Points on a hilly landscape, in no order, each with its height.
From any point a ball rolls to the lowest of the 4 points nearest to it. It stops when none of these is lower. Distance is the straight distance between rows; heights are no part of it.
Q295 (h 175): [142 113 179 128  98 100 110 153 113]
Q992 (h 176): [132 122 140 104  81 127  97 123 128]
Q621 (h 485): [116 131 186 133  99 111 113 156 124]
Q108 (h 510): [163 103 174 137 114  87 110 151 101]
Q729 (h 456): [117 136 174 124  96 122 115 143 131]
Q753 (h 590): [115  96  59 152 122  93 116 123 190]
Q273 (h 259): [151 110 151 107  94 109  99 123 121]
Q963 (h 686): [ 97 164 139 120 120 158 136 125 152]
Q809 (h 286): [181 130 135  87 164 148 129 111  79]
Q68 (h 684): [102 141 190 160 111 117 132 160 121]
Q433 (h 433): [100 161 134 130 147 153 147 136 150]
Q749 (h 662): [131 113  46 132 153 113 137 109 168]
Q122 (h 313): [134 119 130  99  81 133 100 110 124]
Q917 (h 517): [123  99  88 160 162  88 135 125 169]
Q894 (h 543): [ 92 163 101 116 125 174 145 113 145]
Q933 (h 395): [122 132 133  98  75 148 104 112 134]
Q534 (h 345): [114 140 121 152 187 132 160 144 149]
Q667 (h 249): [104 150 138 155 179 129 156 145 142]
Q957 (h 58): [106 155  81 123 159 166 154 111 152]
Q416 (h 546): [173 102 104  88 110 138 102  94  99]
Q826 (h 612): [101  88  85 161 114  80 116 132 196]
Q541 (h 544): [171 109 144 103 117 103 102 125 108]
Q962 (h 558): [109 138 115 103  67 162 113 102 131]
Q945 (h 724): [116  92 103 179 170  87 132 143 160]
Q387 (h 622): [119 142  55 121 159 148 151 105 161]
Q124 (h 278): [124 127  84 143 175 121 146 122 165]
Q421 (h 379): [182 108 108  80 136 144 122  94  87]
Q151 (h 218): [147 108 113  96  79 137  93  97 118]
Q651 (h 613): [175 101 122  95 113 114 104 112  99]
Q838 (h 437): [159 105 112  91  91 134  96  96 114]
Q869 (h 371): [173 145 136  76 161 182 137 103  69]
Q863 (h 214): [ 98 158  58 118 129 188 150  93 142]
Q371 (h 380): [ 89 154  98 111  71 187 129 100 134]
Q598 (h 653): [118 130  20 128 144 154 146  89 147]
Q73 (h 710): [ 93 162 122 114 109 162 135 119 148]
Q669 (h 112): [109 156 113 131 161 146 154 127 156]
Q363 (h 602): [123 111 101 163 180  95 144 132 159]
Q636 (h 312): [185 121 131  83 158 136 117 106  83]
Q391 (h 624): [104 144 187 144 110 121 127 157 133]
Q94 (h 623): [102  90  95 175 123  74 112 137 190]
Q220 (h 434): [120 113 204 165  98  92 124 174  90]
Q746 (h 425): [116 124 120 168 197 109 153 147 145]
Q657 (h 654): [142  94 197 167 108  75 125 168  73]
Q990 (h 440): [107 145 136 105  80 152 112 113 143]
Q335 (h 661): [189 116 164 113 163 107 137 145  70]
Q691 (h 573): [186 119 154 104 160 107 124 132  77]
Q735 (h 640): [ 99 133 196 162 114 118 143 171 110]
Q925 (h 560): [ 99 162 104 114 145 167 148 119 153]
Q61 (h 346): [132 120 176 129  93 104 110 145 121]
Q28 (h 457): [119 127 187 146 105 105 116 159 120]
Q408 (h 548): [ 93 151 176 158 137 133 145 162 126]
Q878 (h 212): [ 97 156 168 137 129 144 136 151 137]
Q935 (h 386): [129 115 191 149  97  91 115 162 103]
Q427 (h 525): [ 87 147 184 167 138 133 146 161 117]
Q982 (h 402): [189 127 144  93 163 119 126 124  84]
Q125 (h 507): [100 157 151 136 136 146 135 139 148]
Q137 (h 448): [113 146  14 132 135 185 146  85 130]
Q453 (h 881): [173  88 184 159 131  70 133 163  65]
Q401 (h 359): [ 97 144 165 173 170 130 159 162 126]
Q459 (h 185): [ 95 162  63 123 111 199 147  92 136]
Q813 (h 279): [115 146 148 112  93 141 112 125 141]
Q5 (h 752): [131 115  19 131 132 132 138  90 161]
Q702 (h 811): [163 104 159 118 110  98 105 135 109]
Q789 (h 200): [184 132 147  88 171 140 127 120  76]
Q575 (h 465): [128 109  63 145 159 101 134 115 172]

For each start below, name the point where the ball stops.
Q421 => Q789
Q401 => Q957
Q621 => Q295
Q598 => Q459
Q826 => Q124
Q68 => Q295
Q963 => Q957
Q541 => Q992
Q945 => Q957
Q391 => Q295
Q220 => Q295
Q94 => Q124
Q416 => Q992

Call two points neighbours if one is among the 4 nearest of the other. Go from one point of each pair to the other, from neighbour to neighbour, staying as low as possible. Name the highest point that can't be avoided.
Q295 / Q992 => Q729
Q789 / Q992 => Q416
Q459 / Q124 => Q534
Q459 / Q957 => Q863
